Each row is a point on a landscape with many valleys, with its height.
From any point a ball rolls to the lowest of the 2 points nearest to it. It stops when none of these is lower. Distance is the straight distance between rows; heights are no part of it.
j_738: | 141 | 159 | 146 | 126 | 131 |  98 | 170 | 129 | 155 | 164 | 118 | 171 | 126 | 125 |  81 | 140 | 144 | 170 | 141 | 122 | 121 | 124 | 137 | 129 | 127 | 162 |  (h 432)
j_238: | 135 |  76 | 124 | 141 | 133 | 117 | 113 | 115 | 107 | 130 | 159 |  94 | 173 | 146 | 137 | 159 | 128 | 141 | 152 | 126 | 126 | 134 | 122 | 124 | 111 | 131 |  (h 545)
j_86: | 134 | 105 | 134 | 130 | 134 | 132 | 123 | 108 | 130 | 121 | 113 | 154 | 149 | 145 |  99 | 117 | 135 | 145 | 119 | 148 | 132 | 134 | 113 | 121 | 146 |  96 |  (h 767)
j_72: | 142 | 159 | 131 | 129 | 107 | 136 | 150 | 142 | 144 | 116 | 120 | 126 |  94 | 131 | 134 | 111 | 139 | 117 | 147 | 122 | 145 | 141 | 127 | 119 | 117 | 134 |  (h 423)
j_159: | 108 | 114 | 140 | 135 | 145 | 108 | 134 | 104 | 148 | 153 | 124 | 141 | 140 | 126 | 101 | 150 | 130 | 158 | 120 | 145 | 104 | 111 | 129 | 147 | 140 | 126 |  (h 497)
j_733: | 122 |  96 | 120 | 136 | 151 | 112 | 112 | 115 | 125 | 141 | 149 | 117 | 151 | 121 | 126 | 164 | 112 | 139 | 132 | 135 | 111 | 123 | 121 | 129 | 116 | 148 |  (h 472)
j_310: | 138 | 157 | 136 | 134 | 158 | 104 | 135 | 127 | 137 | 145 | 114 | 176 | 138 | 126 |  93 | 118 | 160 | 168 | 121 | 134 | 128 | 128 | 128 | 151 | 159 | 112 |  (h 306)
j_465: | 117 |  90 | 130 | 128 | 124 | 128 |  97 | 113 | 124 | 103 | 134 |  98 | 132 | 153 | 172 | 109 | 112 | 107 | 115 | 112 | 116 | 127 | 133 | 143 | 144 |  97 |  (h 664)
j_896: | 127 |  81 | 132 | 136 | 112 | 111 | 125 | 108 | 142 | 131 | 178 |  84 | 160 | 184 | 138 | 183 | 131 | 158 | 127 | 120 | 110 | 118 | 132 | 128 | 114 | 135 |  (h 581)
j_705: | 113 | 104 | 112 | 131 | 154 | 123 |  88 |  99 | 104 | 139 | 130 | 168 | 152 | 117 | 125 | 117 | 106 | 132 | 106 | 152 | 119 | 124 | 119 | 125 | 139 | 119 |  (h 558)
j_965: | 135 | 125 | 133 | 115 | 109 | 154 | 109 | 141 | 119 |  86 | 135 |  97 | 105 | 139 | 180 | 105 | 105 |  91 | 109 | 119 | 150 | 132 | 131 | 113 | 122 | 117 |  (h 809)
j_777: | 117 |  95 | 124 | 144 | 162 | 103 |  93 | 103 | 117 | 145 | 127 | 138 | 159 | 119 | 119 | 128 | 132 | 141 | 144 | 130 | 111 | 135 | 141 | 151 | 141 | 118 |  (h 136)
j_764: | 118 | 103 | 129 | 124 | 123 | 143 | 137 | 145 | 131 |  92 | 166 |  93 | 132 | 121 | 140 | 155 | 114 | 115 | 125 | 113 | 125 | 111 | 121 | 114 |  83 | 161 |  (h 446)
j_321: | 117 | 150 | 143 | 127 | 142 | 110 | 162 | 133 | 131 | 159 | 102 | 147 | 112 |  99 | 106 | 132 | 135 | 128 | 143 | 111 | 105 | 101 | 132 | 141 | 124 | 145 |  (h 526)
j_39: | 123 | 118 | 138 | 123 | 131 | 133 | 116 | 124 | 113 | 107 |  99 | 116 | 118 | 136 | 149 | 106 | 137 | 109 | 125 | 118 | 113 | 121 | 135 | 151 | 169 |  87 |  (h 315)
j_479: | 127 | 129 | 130 | 120 | 101 | 145 | 130 | 146 | 135 |  96 | 157 |  88 | 115 | 146 | 174 | 118 | 104 | 109 | 116 | 113 | 143 | 122 | 125 | 111 | 100 | 124 |  (h 819)
j_3: | 142 |  99 | 118 | 152 | 159 |  93 | 110 | 104 | 125 | 165 | 138 | 160 | 171 | 158 | 100 | 159 | 141 | 185 | 133 | 146 | 119 | 136 | 130 | 142 | 150 | 117 |  (h 673)
j_38: | 150 | 146 | 137 | 130 | 132 | 133 | 135 | 130 | 138 | 113 | 111 | 135 | 109 | 125 | 130 | 106 | 145 | 125 | 144 | 127 | 144 | 144 | 124 | 126 | 135 | 120 |  (h 375)
j_559: | 101 | 125 | 126 | 122 | 136 | 130 | 140 | 139 | 128 | 133 | 123 | 129 | 111 |  93 | 125 | 142 | 107 | 109 | 121 | 124 | 107 |  96 | 125 | 131 | 112 | 164 |  (h 585)
j_649: | 120 | 149 | 136 | 121 | 130 | 128 | 143 | 137 | 129 | 137 | 117 | 151 | 133 | 100 | 102 | 128 | 122 | 132 | 135 | 140 | 130 | 120 | 121 | 123 | 120 | 135 |  (h 436)
j_986: | 151 | 111 | 118 | 142 | 145 | 114 | 114 | 109 | 129 | 134 | 145 | 149 | 148 | 142 | 126 | 138 | 119 | 151 | 131 | 154 | 139 | 150 | 111 | 117 | 129 | 129 |  (h 622)
j_263: | 115 | 172 | 129 | 125 | 103 | 142 | 148 | 151 | 134 | 144 | 112 | 140 | 111 | 107 | 103 | 128 | 120 | 125 | 134 | 145 | 148 | 131 | 125 | 115 | 109 | 141 |  (h 388)
j_231: | 113 | 135 | 132 | 129 | 124 | 127 | 168 | 142 | 134 | 147 | 109 | 132 |  91 | 102 | 121 | 139 | 126 | 108 | 138 | 110 |  96 |  95 | 132 | 128 | 112 | 160 |  (h 559)
j_958: | 148 | 149 | 135 | 128 | 122 | 106 | 174 | 131 | 173 | 164 | 132 | 150 | 114 | 140 |  96 | 157 | 140 | 157 | 139 | 120 | 115 | 133 | 136 | 123 | 122 | 167 |  (h 478)
j_476: |  96 |  55 | 116 | 143 | 140 | 124 |  82 | 101 | 108 | 132 | 133 | 111 | 170 | 140 | 114 | 148 | 127 | 140 | 141 | 138 | 110 | 128 | 140 | 144 | 126 | 125 |  (h 307)
j_69: | 119 | 174 | 110 | 117 |  98 | 172 | 122 | 158 | 106 | 119 | 100 | 119 |  78 | 100 | 144 | 109 | 127 |  81 | 138 | 123 | 165 | 144 | 151 | 116 | 109 | 147 |  (h 525)
j_335: | 150 | 168 | 116 | 132 |  89 | 131 | 167 | 148 | 164 | 136 | 130 | 116 |  82 | 148 | 125 | 129 | 139 | 132 | 141 | 109 | 144 | 146 | 132 | 109 | 106 | 147 |  (h 471)
j_324: | 118 |  90 | 128 | 140 | 130 | 116 | 106 | 112 | 126 | 113 | 146 |  79 | 132 | 150 | 160 | 120 | 125 | 115 | 130 | 100 | 109 | 115 | 141 | 147 | 126 | 117 |  (h 645)
j_782: | 131 | 168 | 112 | 114 | 100 | 167 | 114 | 149 | 129 | 120 | 112 | 117 |  91 | 114 | 148 | 102 | 122 |  99 | 131 | 131 | 175 | 161 | 139 | 115 | 119 | 125 |  (h 536)
j_790: | 112 |  75 | 128 | 144 | 144 | 117 |  95 | 101 | 117 | 122 | 123 | 113 | 154 | 143 | 120 | 122 | 140 | 131 | 135 | 125 | 112 | 127 | 135 | 144 | 139 | 118 |  (h 244)
j_345: |  99 |  74 | 111 | 149 | 151 | 109 |  84 | 106 | 111 | 165 | 140 | 116 | 167 | 128 | 107 | 165 | 125 | 148 | 137 | 144 | 105 | 119 | 145 | 154 | 123 | 139 |  (h 357)
j_583: | 104 |  84 | 134 | 117 | 128 | 134 | 104 | 116 |  96 | 101 | 124 | 108 | 159 | 131 | 134 | 114 | 123 | 107 | 124 | 130 | 111 | 120 | 124 | 131 | 139 | 111 |  (h 335)
j_369: | 154 | 123 | 125 | 143 | 142 | 102 | 129 | 110 | 141 | 147 | 147 | 154 | 153 | 158 | 106 | 154 | 130 | 177 | 130 | 155 | 125 | 145 | 121 | 123 | 139 | 132 |  (h 649)
j_530: | 151 | 140 | 136 | 132 | 140 | 104 | 155 | 126 | 149 | 140 | 129 | 135 | 126 | 146 |  94 | 127 | 153 | 153 | 131 | 126 | 124 | 133 | 129 | 138 | 153 | 127 |  (h 429)
j_49: | 131 | 123 | 126 | 122 | 127 | 128 | 153 | 152 | 138 | 141 | 146 | 125 | 133 | 102 | 114 | 159 | 117 | 119 | 140 | 120 | 124 | 116 | 118 | 111 |  84 | 175 |  (h 582)
j_805: | 132 |  81 | 119 | 141 | 140 | 126 | 108 |  99 | 120 | 132 | 127 | 154 | 161 | 154 | 114 | 124 | 128 | 147 | 118 | 138 | 125 | 141 | 114 | 127 | 150 |  85 |  (h 754)
j_570: | 129 | 175 | 117 | 125 | 117 | 135 | 161 | 152 | 136 | 157 | 107 | 140 |  86 | 102 | 134 | 126 | 127 | 109 | 131 | 115 | 123 | 116 | 131 | 127 | 120 | 138 |  (h 334)
j_648: | 116 | 202 | 116 | 126 |  99 | 157 | 154 | 162 | 119 | 156 |  85 | 146 |  78 | 106 | 109 | 114 | 141 | 114 | 141 | 128 | 157 | 137 | 149 | 129 | 122 | 125 |  (h 470)
j_37: | 134 | 141 | 137 | 104 | 127 | 147 | 117 | 139 | 103 | 101 |  90 | 125 | 109 | 106 | 163 | 102 | 134 |  90 | 127 | 128 | 129 | 137 | 140 | 134 | 167 | 113 |  (h 311)
j_145: | 117 | 114 | 148 | 128 | 105 | 128 | 127 | 119 | 131 |  84 | 162 |  87 | 124 | 179 | 175 | 117 | 132 | 123 | 119 | 106 | 131 | 109 | 134 | 129 | 114 | 108 |  (h 633)
j_633: | 142 | 165 | 128 | 113 | 125 | 154 | 116 | 135 | 108 | 124 | 101 | 135 | 124 |  96 | 127 |  97 | 136 | 105 | 130 | 137 | 160 | 146 | 133 | 117 | 129 | 127 |  (h 382)
j_551: | 134 | 181 | 122 | 121 | 146 | 123 | 125 | 134 | 120 | 150 | 114 | 168 | 122 |  87 | 138 | 103 | 129 | 125 | 128 | 122 | 135 | 134 | 134 | 135 | 133 | 131 |  (h 458)
j_562: | 124 | 135 | 136 | 121 |  99 | 137 | 163 | 139 | 138 | 115 | 148 |  91 | 114 | 141 | 142 | 138 | 133 | 118 | 126 | 116 | 119 | 106 | 123 | 117 | 100 | 143 |  (h 516)
j_868: | 130 | 165 | 131 | 106 | 132 | 150 | 113 | 134 | 105 | 123 |  86 | 154 | 114 |  93 | 141 |  95 | 133 | 101 | 116 | 140 | 144 | 140 | 138 | 128 | 165 | 109 |  (h 366)
j_358: | 116 |  97 | 126 | 141 | 158 |  93 | 115 | 107 | 125 | 173 | 142 | 126 | 160 | 116 | 110 | 177 | 122 | 157 | 144 | 132 | 100 | 115 | 135 | 149 | 116 | 149 |  (h 417)
j_206: | 143 | 162 | 125 | 134 | 116 | 126 | 147 | 132 | 157 | 129 | 125 | 146 | 116 | 141 |  98 | 125 | 138 | 154 | 130 | 147 | 149 | 158 | 121 | 115 | 130 | 131 |  (h 616)
j_636: | 114 | 102 | 133 | 124 | 110 | 134 | 147 | 137 | 141 | 107 | 160 |  86 | 123 | 143 | 154 | 158 | 124 | 115 | 132 |  99 | 108 | 103 | 126 | 130 |  89 | 155 |  (h 479)
j_472: | 136 | 126 | 126 | 109 | 120 | 161 |  90 | 136 | 110 |  93 | 119 | 115 | 118 | 125 | 166 |  97 | 112 |  87 | 101 | 134 | 161 | 143 | 129 | 106 | 133 | 115 |  (h 801)
j_121: | 148 | 157 | 130 | 127 | 106 | 120 | 170 | 137 | 160 | 148 | 136 | 134 | 112 | 135 |  91 | 150 | 134 | 145 | 146 | 130 | 133 | 144 | 126 | 106 | 107 | 172 |  (h 519)
j_893: | 151 | 141 | 128 | 135 | 124 | 125 | 136 | 123 | 143 | 115 | 136 | 119 | 118 | 163 | 123 | 112 | 143 | 140 | 110 | 137 | 147 | 135 | 116 | 128 | 150 | 107 |  (h 700)
j_929: | 102 | 104 | 143 | 115 | 129 | 136 | 119 | 129 |  98 | 100 | 108 | 104 | 144 | 111 | 139 | 120 | 124 |  91 | 131 | 118 | 109 | 119 | 135 | 134 | 139 | 123 |  (h 292)
j_712: | 141 | 174 | 122 | 123 | 105 | 161 | 124 | 149 | 135 | 112 | 103 | 123 |  83 | 131 | 137 | 101 | 137 | 110 | 128 | 134 | 171 | 160 | 137 | 125 | 137 |  95 |  (h 513)
j_107: | 125 |  97 | 132 | 127 | 116 | 122 | 143 | 119 | 144 | 132 | 172 |  83 | 153 | 155 | 135 | 184 | 122 | 137 | 124 | 122 | 113 | 114 | 119 | 118 | 102 | 153 |  (h 597)
j_307: | 150 | 135 | 146 | 136 | 103 | 125 | 142 | 121 | 138 |  96 | 147 |  93 | 109 | 175 | 166 | 111 | 139 | 126 | 126 | 101 | 137 | 123 | 132 | 127 | 127 | 111 |  (h 658)
j_556: | 156 | 140 | 131 | 137 | 120 | 121 | 142 | 125 | 145 | 112 | 130 | 104 |  95 | 163 | 147 | 111 | 143 | 129 | 120 | 117 | 133 | 123 | 125 | 140 | 143 | 106 |  (h 681)
j_697: | 147 |  87 | 132 | 138 | 121 | 115 | 119 | 110 | 119 | 105 | 172 |  90 | 158 | 169 | 145 | 142 | 137 | 142 | 141 | 118 | 131 | 128 | 122 | 122 | 110 | 137 |  (h 575)
j_709: | 131 |  90 | 116 | 134 | 146 | 123 | 111 | 134 | 108 | 127 | 163 |  96 | 162 | 119 | 130 | 164 | 109 | 122 | 136 | 126 | 122 | 119 | 116 | 122 | 106 | 151 |  (h 508)
j_363: | 124 | 166 | 126 | 123 | 152 | 113 | 125 | 118 | 111 | 155 | 134 | 176 | 141 |  91 | 115 | 124 | 124 | 152 | 127 | 142 | 131 | 119 | 129 | 127 | 111 | 159 |  (h 556)
j_76: | 150 | 139 | 126 | 137 | 122 | 127 | 127 | 125 | 143 | 120 | 137 | 146 | 132 | 133 | 114 | 128 | 123 | 148 | 137 | 149 | 154 | 159 | 117 | 106 | 120 | 134 |  (h 591)
j_447: | 119 | 121 | 144 | 127 | 134 | 118 | 132 | 129 | 130 | 129 | 118 | 125 | 148 | 114 | 112 | 134 | 125 | 137 | 139 | 134 | 111 | 128 | 118 | 129 | 132 | 124 |  (h 481)
j_675: | 121 | 107 | 132 | 117 | 111 | 137 | 122 | 143 | 116 |  91 | 167 |  81 | 146 | 141 | 177 | 133 | 114 |  99 | 120 | 100 | 133 | 113 | 126 | 116 |  96 | 130 |  (h 830)
j_962: | 123 | 114 | 126 | 116 | 119 | 157 | 102 | 120 | 112 |  95 | 111 | 137 | 127 | 120 | 143 | 100 | 111 | 103 | 109 | 149 | 144 | 135 | 119 | 108 | 144 | 112 |  (h 791)
j_461: | 145 | 167 | 125 | 140 | 121 | 130 | 166 | 157 | 142 | 130 | 108 | 128 |  75 | 139 | 136 | 119 | 150 | 124 | 132 | 109 | 124 | 121 | 132 | 143 | 151 | 104 |  (h 443)
j_113: | 117 | 116 | 135 | 104 | 118 | 151 | 111 | 141 |  97 |  89 | 124 |  97 | 139 | 114 | 160 | 109 | 117 |  81 | 117 | 118 | 125 | 126 | 131 | 122 | 131 | 131 |  (h 336)
j_140: | 124 | 109 | 127 | 119 | 139 | 136 | 108 | 136 | 101 | 112 | 127 | 133 | 167 |  97 | 127 | 129 | 108 | 114 | 131 | 141 | 132 | 138 | 116 | 109 | 123 | 136 |  (h 420)
j_703: | 110 | 141 | 134 | 117 | 144 | 126 | 116 | 126 | 113 | 133 | 110 | 173 | 148 |  93 | 118 | 114 | 111 | 136 | 117 | 145 | 126 | 127 | 127 | 127 | 136 | 127 |  (h 493)
j_394: | 140 | 188 | 111 | 133 |  99 | 133 | 168 | 156 | 153 | 157 | 119 | 135 |  78 | 132 | 104 | 117 | 145 | 128 | 144 | 121 | 149 | 149 | 138 | 118 | 115 | 144 |  (h 448)
j_258: | 113 | 115 | 122 | 110 | 122 | 143 | 121 | 153 | 105 |  99 | 141 |  98 | 130 | 105 | 155 | 132 | 100 |  82 | 118 | 108 | 121 | 118 | 123 | 117 | 112 | 152 |  (h 373)
j_779: | 138 |  94 | 136 | 137 | 116 | 112 | 135 | 114 | 151 | 130 | 156 | 105 | 155 | 175 | 122 | 162 | 137 | 162 | 135 | 131 | 116 | 135 | 122 | 123 | 127 | 120 |  (h 550)
j_407: | 117 | 113 | 118 | 130 | 155 | 113 | 107 | 114 | 120 | 148 | 139 | 152 | 155 | 101 | 131 | 142 | 108 | 139 | 121 | 139 | 113 | 123 | 121 | 132 | 129 | 139 |  (h 518)
j_245: | 112 |  83 | 121 | 129 | 143 | 128 |  96 | 126 | 109 | 108 | 153 |  81 | 141 | 129 | 158 | 135 | 111 | 105 | 128 | 109 | 117 | 119 | 130 | 136 | 110 | 139 |  (h 624)
j_976: | 132 | 192 | 125 | 117 | 142 | 133 | 132 | 148 | 125 | 142 |  96 | 166 |  95 |  94 | 137 |  97 | 139 | 121 | 127 | 121 | 133 | 131 | 142 | 147 | 152 | 111 |  (h 400)
j_333: | 119 | 134 | 135 | 124 | 108 | 138 | 146 | 141 | 122 | 103 | 127 |  96 | 104 | 128 | 156 | 121 | 127 | 101 | 129 | 118 | 119 | 110 | 130 | 126 | 121 | 124 |  (h 547)
j_295: | 131 | 178 | 131 | 116 | 154 | 122 | 123 | 123 | 111 | 151 | 117 | 190 | 144 |  90 | 121 | 103 | 138 | 150 | 127 | 131 | 142 | 130 | 137 | 135 | 126 | 136 |  (h 510)
j_14: | 126 | 105 | 132 | 130 | 128 | 109 | 142 | 118 | 149 | 156 | 153 |  94 | 135 | 138 | 125 | 172 | 128 | 138 | 132 | 113 |  99 | 114 | 127 | 136 | 108 | 153 |  (h 566)
j_212: | 101 |  85 | 119 | 144 | 152 | 116 |  85 |  98 | 116 | 149 | 111 | 154 | 157 | 136 | 102 | 120 | 132 | 147 | 127 | 139 | 103 | 126 | 146 | 159 | 154 | 101 |  (h 241)
j_510: | 139 | 162 | 127 | 131 | 107 | 148 | 143 | 151 | 142 | 106 | 106 | 130 |  82 | 148 | 138 | 109 | 140 | 127 | 122 | 135 | 153 | 142 | 128 | 131 | 150 |  85 |  (h 487)
j_851: | 147 | 194 | 118 | 135 | 115 | 137 | 164 | 160 | 142 | 146 | 108 | 141 |  73 | 130 | 119 | 113 | 150 | 126 | 134 | 122 | 150 | 135 | 136 | 140 | 140 | 116 |  (h 399)
j_71: | 124 | 192 | 127 | 118 | 121 | 149 | 133 | 150 | 110 | 142 |  91 | 150 | 102 |  91 | 115 | 100 | 136 | 113 | 130 | 138 | 160 | 139 | 143 | 122 | 128 | 135 |  (h 431)
j_602: | 122 | 184 | 114 | 122 |  97 | 166 | 138 | 162 | 110 | 130 |  88 | 128 |  63 | 109 | 138 | 110 | 128 |  99 | 142 | 129 | 154 | 141 | 147 | 129 | 133 | 120 |  (h 501)
j_692: | 129 | 121 | 138 | 135 | 136 | 105 | 145 | 111 | 155 | 160 | 143 | 125 | 135 | 135 | 112 | 168 | 129 | 153 | 128 | 130 | 106 | 118 | 127 | 138 | 129 | 143 |  (h 532)
j_338: | 126 | 183 | 125 | 128 | 120 | 131 | 168 | 151 | 132 | 169 |  99 | 170 |  95 |  96 | 111 | 118 | 139 | 131 | 141 | 114 | 128 | 109 | 138 | 131 | 110 | 153 |  (h 249)
j_966: | 143 | 153 | 141 | 134 | 129 | 114 | 162 | 136 | 144 | 141 | 113 | 128 | 112 | 123 | 109 | 123 | 147 | 135 | 146 | 113 | 117 | 116 | 126 | 135 | 133 | 129 |  (h 482)
j_123: | 110 |  91 | 142 | 128 | 102 | 122 | 131 | 113 | 144 | 101 | 163 |  82 | 139 | 174 | 156 | 144 | 132 | 133 | 128 | 103 | 108 | 112 | 138 | 137 | 107 | 119 |  (h 608)
j_104: | 150 | 154 | 132 | 132 | 149 | 123 | 128 | 128 | 140 | 129 | 113 | 171 | 123 | 134 | 115 | 105 | 150 | 146 | 120 | 135 | 149 | 142 | 124 | 139 | 158 |  99 |  (h 214)
j_18: |  99 |  82 | 114 | 124 | 152 | 129 |  87 | 123 | 102 | 111 | 136 | 108 | 143 | 107 | 139 | 131 | 101 | 101 | 111 | 122 | 111 | 118 | 138 | 142 | 132 | 140 |  (h 607)
j_700: | 131 |  77 | 115 | 155 | 144 | 100 | 107 |  94 | 141 | 163 | 149 | 126 | 156 | 179 | 102 | 171 | 141 | 179 | 131 | 142 | 110 | 136 | 137 | 152 | 144 | 125 |  (h 692)
j_994: | 155 | 111 | 127 | 136 | 123 | 123 | 118 | 108 | 135 | 111 | 146 | 109 | 141 | 169 | 140 | 119 | 129 | 135 | 116 | 130 | 143 | 136 | 113 | 115 | 134 | 104 |  (h 720)
j_380: | 116 | 131 | 130 | 126 | 144 | 128 | 123 | 116 | 125 | 129 | 104 | 161 | 123 | 131 | 116 | 110 | 131 | 137 | 104 | 142 | 122 | 118 | 127 | 148 | 170 |  87 |  (h 414)
j_70: | 121 | 129 | 118 | 109 | 130 | 147 | 113 | 151 | 111 | 116 | 131 | 131 | 141 |  86 | 125 | 127 | 106 | 110 | 131 | 137 | 146 | 144 | 113 | 103 | 107 | 147 |  (h 383)
j_534: | 129 |  98 | 123 | 122 | 129 | 150 | 101 | 108 | 114 | 110 | 111 | 138 | 137 | 142 | 137 | 100 | 124 | 112 | 103 | 140 | 132 | 134 | 121 | 122 | 166 |  77 |  (h 803)
j_771: | 116 |  68 | 120 | 126 | 138 | 143 |  86 | 116 |  90 | 112 | 128 | 127 | 178 | 127 | 127 | 126 | 113 | 116 | 121 | 141 | 122 | 130 | 123 | 119 | 131 | 118 |  (h 380)
j_789: | 141 |  77 | 116 | 141 | 123 | 132 | 102 |  97 | 124 | 118 | 140 | 125 | 153 | 174 | 133 | 119 | 127 | 136 | 108 | 137 | 132 | 130 | 113 | 116 | 142 |  83 |  (h 738)
j_972: | 135 | 118 | 132 | 128 | 126 | 134 | 121 | 124 | 120 | 106 | 136 | 106 | 124 | 119 | 144 | 115 | 127 | 108 | 126 | 129 | 130 | 126 | 116 | 121 | 124 | 136 |  (h 576)
j_309: | 134 | 125 | 144 | 116 | 121 | 141 | 123 | 132 | 116 |  94 | 105 | 112 | 119 | 122 | 160 |  99 | 140 |  94 | 140 | 114 | 125 | 132 | 133 | 132 | 150 | 100 |  (h 257)
j_459: | 146 | 154 | 136 | 134 | 152 |  97 | 152 | 124 | 147 | 162 | 128 | 161 | 136 | 125 |  97 | 134 | 152 | 166 | 130 | 126 | 126 | 122 | 134 | 144 | 141 | 135 |  (h 372)
j_91: | 142 | 115 | 134 | 130 | 112 | 130 | 135 | 127 | 123 |  99 | 159 |  96 | 141 | 146 | 143 | 128 | 134 | 127 | 136 | 119 | 143 | 132 | 117 | 111 | 105 | 139 |  (h 606)
j_823: | 129 |  99 | 139 | 137 | 133 | 113 | 132 | 115 | 141 | 132 | 135 | 125 | 161 | 144 | 111 | 148 | 131 | 152 | 139 | 136 | 112 | 138 | 119 | 132 | 133 | 110 |  (h 517)
j_237: | 125 | 105 | 143 | 131 | 106 | 119 | 147 | 111 | 148 | 104 | 152 |  95 | 131 | 172 | 137 | 142 | 140 | 145 | 126 | 123 | 116 | 122 | 128 | 127 | 122 | 124 |  (h 583)
j_866: | 127 | 134 | 137 | 129 | 114 | 125 | 160 | 135 | 140 | 132 | 138 | 109 | 114 | 129 | 116 | 143 | 126 | 127 | 135 | 125 | 122 | 115 | 117 | 115 | 110 | 156 |  (h 548)
j_915: | 123 |  98 | 120 | 116 | 140 | 141 |  89 | 108 | 109 | 123 | 101 | 167 | 152 | 118 | 134 |  99 | 115 | 111 | 107 | 141 | 126 | 143 | 128 | 120 | 164 |  96 |  (h 814)
j_142: | 130 | 149 | 124 | 131 | 147 | 112 | 130 | 128 | 146 | 146 | 124 | 144 | 112 | 118 | 145 | 119 | 124 | 128 | 120 | 124 | 119 | 123 | 126 | 146 | 146 | 116 |  (h 447)
j_435: | 155 | 157 | 129 | 125 | 134 | 148 | 113 | 125 | 136 | 117 | 107 | 157 | 118 | 123 | 127 |  96 | 149 | 132 | 127 | 143 | 165 | 157 | 130 | 126 | 147 | 107 |  (h 305)
j_715: | 129 | 144 | 124 | 128 | 142 | 112 | 135 | 118 | 132 | 161 | 146 | 153 | 137 | 108 | 107 | 151 | 120 | 151 | 117 | 143 | 124 | 113 | 119 | 121 | 108 | 168 |  (h 596)
j_48: | 114 | 121 | 123 | 115 | 106 | 153 | 145 | 164 | 121 |  89 | 157 |  99 | 114 | 120 | 158 | 137 | 112 |  93 | 128 |  96 | 130 | 113 | 125 | 113 |  82 | 158 |  (h 409)
j_696: | 119 | 150 | 120 | 119 | 115 | 148 | 135 | 151 | 125 | 127 | 129 | 135 | 122 |  96 | 113 | 133 | 115 | 115 | 135 | 139 | 150 | 138 | 118 | 103 |  90 | 156 |  (h 338)
j_250: | 113 | 118 | 118 | 125 | 136 | 134 | 130 | 146 | 136 | 127 | 148 | 131 | 130 |  86 | 127 | 154 |  96 | 111 | 122 | 126 | 119 | 116 | 119 | 117 |  97 | 166 |  (h 605)
j_820: | 157 | 136 | 129 | 131 | 117 | 117 | 152 | 129 | 149 | 134 | 150 | 126 | 130 | 145 | 110 | 151 | 130 | 156 | 146 | 134 | 139 | 151 | 118 | 104 | 115 | 161 |  (h 555)
j_464: | 132 | 175 | 133 | 125 | 120 | 116 | 162 | 149 | 147 | 163 | 117 | 169 | 125 | 109 |  84 | 131 | 138 | 157 | 144 | 131 | 136 | 139 | 131 | 123 | 112 | 150 |  (h 480)
j_67: | 129 | 151 | 122 | 124 | 135 | 123 | 141 | 146 | 130 | 137 | 115 | 129 | 103 | 104 | 147 | 117 | 118 | 108 | 127 | 120 | 113 | 121 | 129 | 134 | 136 | 127 |  (h 396)
j_550: | 117 | 112 | 129 | 133 | 138 | 121 | 119 | 115 | 127 | 127 | 117 | 121 | 135 | 141 | 122 | 118 | 141 | 128 | 119 | 128 | 113 | 119 | 127 | 152 | 162 |  87 |  (h 368)
j_662: | 129 | 125 | 136 | 123 | 124 | 147 | 117 | 118 | 120 | 109 | 109 | 142 | 140 | 129 | 113 | 107 | 132 | 124 | 116 | 154 | 144 | 134 | 114 | 111 | 137 | 110 |  (h 780)
j_378: | 134 | 196 | 129 | 126 | 136 | 124 | 157 | 152 | 136 | 159 | 103 | 167 |  91 | 107 | 113 | 110 | 144 | 137 | 135 | 118 | 134 | 120 | 137 | 140 | 140 | 125 |  (h 333)
j_347: |  99 |  96 | 122 | 125 | 150 | 127 |  96 | 116 | 100 | 122 | 117 | 139 | 145 | 110 | 128 | 118 | 103 | 111 | 104 | 138 | 104 | 113 | 131 | 139 | 148 | 127 |  (h 588)
j_441: | 122 |  68 | 117 | 148 | 139 | 107 |  97 |  92 | 140 | 148 | 157 | 110 | 146 | 165 | 125 | 165 | 119 | 157 | 121 | 137 | 110 | 127 | 132 | 141 | 130 | 130 |  (h 709)
j_579: | 108 | 136 | 138 | 130 | 146 | 115 | 125 | 117 | 131 | 144 | 109 | 168 | 137 | 112 | 110 | 123 | 120 | 146 | 116 | 145 | 111 | 115 | 128 | 143 | 146 | 117 |  (h 457)

For each start below, name the point where the ball stops.
j_602 -> j_309
j_559 -> j_104
j_965 -> j_696
j_145 -> j_696
j_324 -> j_733
j_534 -> j_696
j_896 -> j_696
